Each row is a point on a landscape with many valleys, with its height.
From any point a ball takes the steepest step (drop divided by distance) to one of its 2 nearest points. It stops when none of these is lower. Distance is the straight distance between rows; heights are no part of it.
K171 (h 2.75): [ 91 101  84 109  78 108  71 108 117  93 101 129 129 107  86  98  77 126
 141 100  74  89 123  77 130]
K738 (h 2.43): [ 81 109 107  88  97 112  75 121 116  81  71 113 113  91  97  92  59 113
 128  89  98  91 108  68 121]
K276 (h 6.37): [111  65  88  77  72 107  79 116  99 106  96 117 121 121  81 131 121 101
  94 140 101 129  81 147  94]
K246 (h 2.09): [ 80 109 100  77 108 115 102 105  70 105  86  44  85  69  94  75  87 100
  84  93 103  97 100 120  71]
K144 (h 2.08): [126 116 128 101  97 137 111 124 114  80  58 112  65 109 137 122 104  79
  61 109 107  91  90 111 109]
K618 (h 3.43): [156  85 111 132 136 124 133 132 106 101  95  99  95 120 123 108 111 109
  81 103 109 106 124 133  83]
K886 (h 4.39): [114  86 119 127  93  62  86  92 121 110 116  88 128 104  86 114  84  83
  98  78  95  96 108 109 114]
K727 (h 6.05): [ 91  77  86  91  75 110  97  86  88  86  91 129 105  85  92  75 123 113
 140 128  98 118  81  96  94]
K896 (h 5.65): [104  92  71 117  64  59  72 101 113  78  68 113 112 114  79 129 110 107
 123 120  96 123  87 149  63]
K399 (h 4.67): [ 94  93 100  97  94 113 109 105 121 134 150 107  88 108  83  83  97 129
  90  97  94 104  95  99 115]
K383 (h 3.30): [127 128 106 104 146 102 142 100  78 116  94  96  72  92  98  96 129  65
  72 104 113  86 113 114  99]
K119 (h 3.86): [129 109  64 115 136  99 121 127  96  67  84 113 120 122 128 128 106 102
  67  93 106  87 109 118  94]
K240 (h 3.16): [ 70 121  66 120  81 106  93  96 120  72  75 133 106 112 103 122 117  76
  91 119  72 123  77 115 141]
K564 (h 3.88): [121 134 124 107 130 135 127  98  93 108  74 105 105  90 139 100 105 100
  80  80 123  97 107  48 101]
K368 (h 3.42): [133  95  94  75  83  91  82 122 131 132  96 113 145 103  78 129  95  93
 112  94 100 100  89  98 132]
K709 (h 3.22): [127  75 131 108 118 104 132 136 110 138 120  91  98 126 112  98  94  93
  82 110 138 116 120 120  89]
K189 (h 1.25): [ 96  90 120 135 103 141  89 110 117  91 104 108  87  94 104  77  91 120
  65  97  91 144  83 104  96]
K518 (h 1.72): [117  95 118 122 112 141  98 124 121  72  77 105  53  96 124  87 101 100
  90 102  86 109  81 101  96]
K522 (h 5.98): [ 83 120  78 107  88  92  71 102 107  52  84 118 118  96 118 112  79  84
 126 116  85 113  70  73  94]
K380 (h 4.30): [115  83  90  89 125  68 116 120 100 124 114  90  98 137 109 116 113 113
 105 100 128  78 102 110  68]
K871 (h 2.14): [ 80 124  79 135 115 113  98 126  88  69  60 105 115  92  99  89  72  80
  81 100  86 105 108 121 118]
K595 (h 5.44): [105 106  86 132  71  58  71 103 121  87  86 115 107 108  88 107  86  90
 138 123  99  84  97 114  63]
K429 (h 5.26): [ 93  65  98 105 105  61  85  78 111  64 118 119  84 123 105 125 124  84
 108  98  83 111  83  99 118]
K931 (h 2.25): [ 72  84  76  65 101  89  87  61  90 108 112  69  96  72  73  94 123 139
 110  75 101 126 110 111  68]
K973 (h 3.63): [153  89  91 140 142 119 112 129 121  68  90 111 108 111 130 110  94 115
  63  66 101 113 124 116 100]
K81 (h 5.07): [ 92 108 120 123 111 106 101  94 114 113 111 121  92 101  81  82  85  97
 100 105 104  91 145 100 101]
K611 (h 4.04): [ 73 114  82  87 119  89  94  96  50  93 118  88  66 117  99  95 101 110
  95 106  82  58 118  99  94]
K853 (h 4.40): [104 114  99  98 108  94 118  84  62 120 140  80  52 124 103 106 135 109
  86 115  83  60 105 107  86]
K937 (h 5.85): [106  88  85 113  72  97  82  94 108  85  65 115 128  79  78  98 113  92
 124 127  93 136  85 132  84]
K552 (h 2.13): [121 108 107  94 116 107  96 113 119  93  81 128 105  90 104  93  83  98
 137 100 113  73 126  60  96]
K139 (h 2.18): [ 97 123 103  59 103 105 138  89  71 127 133  85  67  79  96  74  99 102
 101 118 125  66  89  93  68]
K892 (h 2.57): [117 110 113  75  85 103  92 112  90 116  58  69 114  91 108 119  96  65
  89  83 110  66 106 103 118]
K875 (h 3.74): [108 129 141 101 124 126 119  92  99 130  88 100  93 102 112  99  90 112
  78  71 126 106 150  68 114]
K109 (h 3.00): [102 115  70 143 124  75 100  98  89  71 100 102  74 103 116  75  92  99
 144  97  89  69 123  86  73]
K534 (h 3.95): [101 108 101  98 119 120 105  95  96  99  88  84 116  81 117  88 100 115
  88  73 103 100  97  69  94]
K233 (h 1.86): [ 99  74  92  78 104  77  87 103  63  84 108  98 116 103  90 101  99  94
 117 106  95  92  88 102 103]
K987 (h 3.53): [ 49 107  95 109  76 103  82  77 112 102  97 124 103 124  89 119 123 100
  87 116  81 109 108 108 122]
K107 (h 2.94): [116  81 101 120 127  84 119  80  74 107 124  91  93  87  95  80 132  63
  80  93  96  88 101 115 103]
K237 (h 2.44): [ 82  89 121  55  58  90  89  79 102 126 107  86 106  96  88 113 110  88
 107 119 118  97  87 102  95]
K859 (h 1.71): [ 79 106  85  46  84 113 128  73  97 117 140  98  83  73  81  76  89 134
 110  96 117  85  88  94  86]
K864 (h 5.01): [ 85  73 110 115 120  79 105  65  94  68 137 120  73 120 127 100 125  84
 110 101 100  87 106  66  99]
K198 (h 1.58): [ 77 131 100 102 120 119  95 115  70  94  66  69  99  96 102  99  81  97
  63  92  96  93 122 119  90]
K980 (h 3.46): [ 89 116  84  99  78 110  88  94 125  94  90  98 133  71  91  90  87 129
 123  89  80 129  67  75 104]
K936 (h 1.32): [104  92 105 131  90 105  90  83 106 109 118  77 123  83  90  92 107  98
  78 100  94 125  92 119  63]
K954 (h 1.82): [108 106 118  83 122 114 127 104  85  94  80 126  74  94 105  76 105 101
 140 119 124  80 124  79  90]
K930 (h 2.45): [103  97  55 141 117  47 111  90  98  83 121  95  97  95 100  72 102 112
 146  85  88  95  89  92  79]
K46 (h 3.90): [ 73 105 130  89 119  99  96  93 119 116  90  83  83 108 102 105  76 111
  72  53 121 101 132  83 112]
K974 (h 2.70): [ 86 117  71 134  93 108  84 119  98  64  85 118 103  91  94  90  83  70
 104 112  56 118  76 110 146]
K941 (h 4.14): [ 93  83 111  96  76  56  67  70 117  98 105 108 128 111  67 142 103  81
 102  95  87 113 111 116 114]
K105 (h 3.64): [113 115  76  87  81  85  81 119 137  88  73 123 150 114  95 155  89 100
  86  95 100 107  84 108 119]
K51 (h 2.32): [ 86  84 113  81  73 101  78  94  59 102  79  80 135  96  96 110 101  78
 102 105  90  88 108 109 127]
K697 (h 2.34): [122  94 131  99  73 113 103 116 107  97  55  91 104 114 139 127 112  72
  91 103 109  74  82  96 115]
K65 (h 3.56): [117 133 139 117 127 127 137  80  72 123 102  88  83  87 100  92 116  97
  87 107 108 100 146  92  96]
K675 (h 4.87): [ 83  91 111 100  92  92 111  70 127 118 132 102  64  98  80  80 119 114
 111  94  96  88 117 104 102]
K339 (h 2.73): [102 101 118  89  59 120  91  94 110 137 118 103 128  90  88 100 100  86
  81 113 105 115  83  97 118]
K370 (h 2.55): [ 87 124 124  54 103 128 133 105  60 128 109  62  64  76  97  75  77  94
  90 116 124  90 123 106  88]
K885 (h 3.71): [101 116 103 107  83 142 109 105 113 114  91 100 120  59 104  53  76 131
 109  88 103 113  84  74 105]
K915 (h 3.54): [ 71 114  56 106 133  77  91  99  75  58 108  94  69 103 113  85  95  99
 120  87  81  78  94  79  95]
K698 (h 4.09): [133  88  77  93 140  70 126 113  81  85  91  95  97 128 123 126 131  89
  78  90 122  76  96 123  83]
K32 (h 3.01): [109  95 151  93 101 123 107 125  89 123  87  81  92 112 115 102  72  83
  79 113 133 105 135 112  92]
K26 (h 1.77): [119 117  28 142 118  58  95 100  88  74 107 110 108  86  97  88 111  85
 118  95  80 105  72 109  84]
K619 (h 4.72): [ 86  96  99 127 117  83 121  69  91  88 125  96  48 122 119  95 143 105
 101 110  92  83 105  99  71]
K274 (h 2.81): [111 116 144  83 104 117 115 115  76 119  52  74  96  99 114 106  90  86
 111  99 122  76 147  97 106]
K259 (h 4.10): [ 90 106 115  87 102  90 107 108 108 127  99  77  96  83  92  78  71  92
  93  59 110  92  96  87 142]
K444 (h 0.78): [120 105 105 162  91 127 107 113 109 114  90  90 120  98 114  83  95  98
  68  96  93 119  88 118 101]
K526 (h 2.11): [ 90  78 109  37  75 107 112  86 104 130 133  59  82  82 101  98 101 114
 102  89 118  97  85  93  93]
K623 (h 3.12): [ 89  91 101  79  79 104  72  87 122  86 110 125 110  76  58  91  81 119
 133 101  70 126  93  85 124]
K918 (h 6.23): [ 85  65  85  68  71  99  82  98  69  91  97 132 128 120  86 113 126 123
 124 138  93 142  70 114 108]
K687 (h 2.98): [122  96 112  71  70 134  90 126 111 154  99  95  94 111  95 117 104  87
  76 102 104  93 106 108 143]
K369 (h 2.15): [ 77  88  78  60  99 110 116  64  79 109 119  85  83  84  95  82 123 158
 123  79 101  86 120  92  87]
K271 (h 5.25): [ 86 109 112 125  83  98  91 108 109 101  90 120 126 120 100 104  84  99
 110 132 111  90 119 101  82]
K350 (h 5.74): [ 81 103 109  98  82  72  91 100 122  69 125 114 101  95  99  95  58 104
 134 114  92 104  53  67  97]
K914 (h 5.49): [ 93  92  94  94  98  71  89  90 121  69 137 119  86 110  94 116  97  95
 112 108  63 130  44  78 122]
K895 (h 3.84): [ 57  92 102  94  89  76  68  65 113  80 105 136 107 111  73 126 105 103
  98 116 101 134 107 104  92]
K464 (h 4.49): [102  76  95  88 117  73 123 106 126 135 146  85 106 117  97  99 102 127
 100  78 116 105  85  96  99]
K493 (h 3.20): [143  85 108  81  80 104  87 134 142 153 113  90 107 109  96 113  82 104
  82  72 109 121  73 100 140]
K269 (h 1.35): [ 93  85 114  86 116 102 111 118  79  92 109 114  93 121 115  97  96  97
 107 118 110  76  94  83 106]
K950 (h 2.46): [112 113  73 147 116  89 105  94  86  87 111  92 115  89 113  90 118  71
  81  91  79  92  82 100 100]
K500 (h 1.81): [ 90  85 106  80  94 114  74  69  90 100 117  61 114  70  94 102 106 118
  78  88  98 124 100 101  58]

Where does a ball stop that starts at each point below?
K368 => K859
K350 => K26
K941 => K198
K534 => K269

Call two points neighbours if one is among the 2 nearest of the other. Go from one point of each pair to the other, from neighbour to neighbour, staying as low as possible. Name the highest point that can't be avoided.
K859, K875 => K534
K859, K198 => K370
K269, K198 => K892
K859, K444 => K931
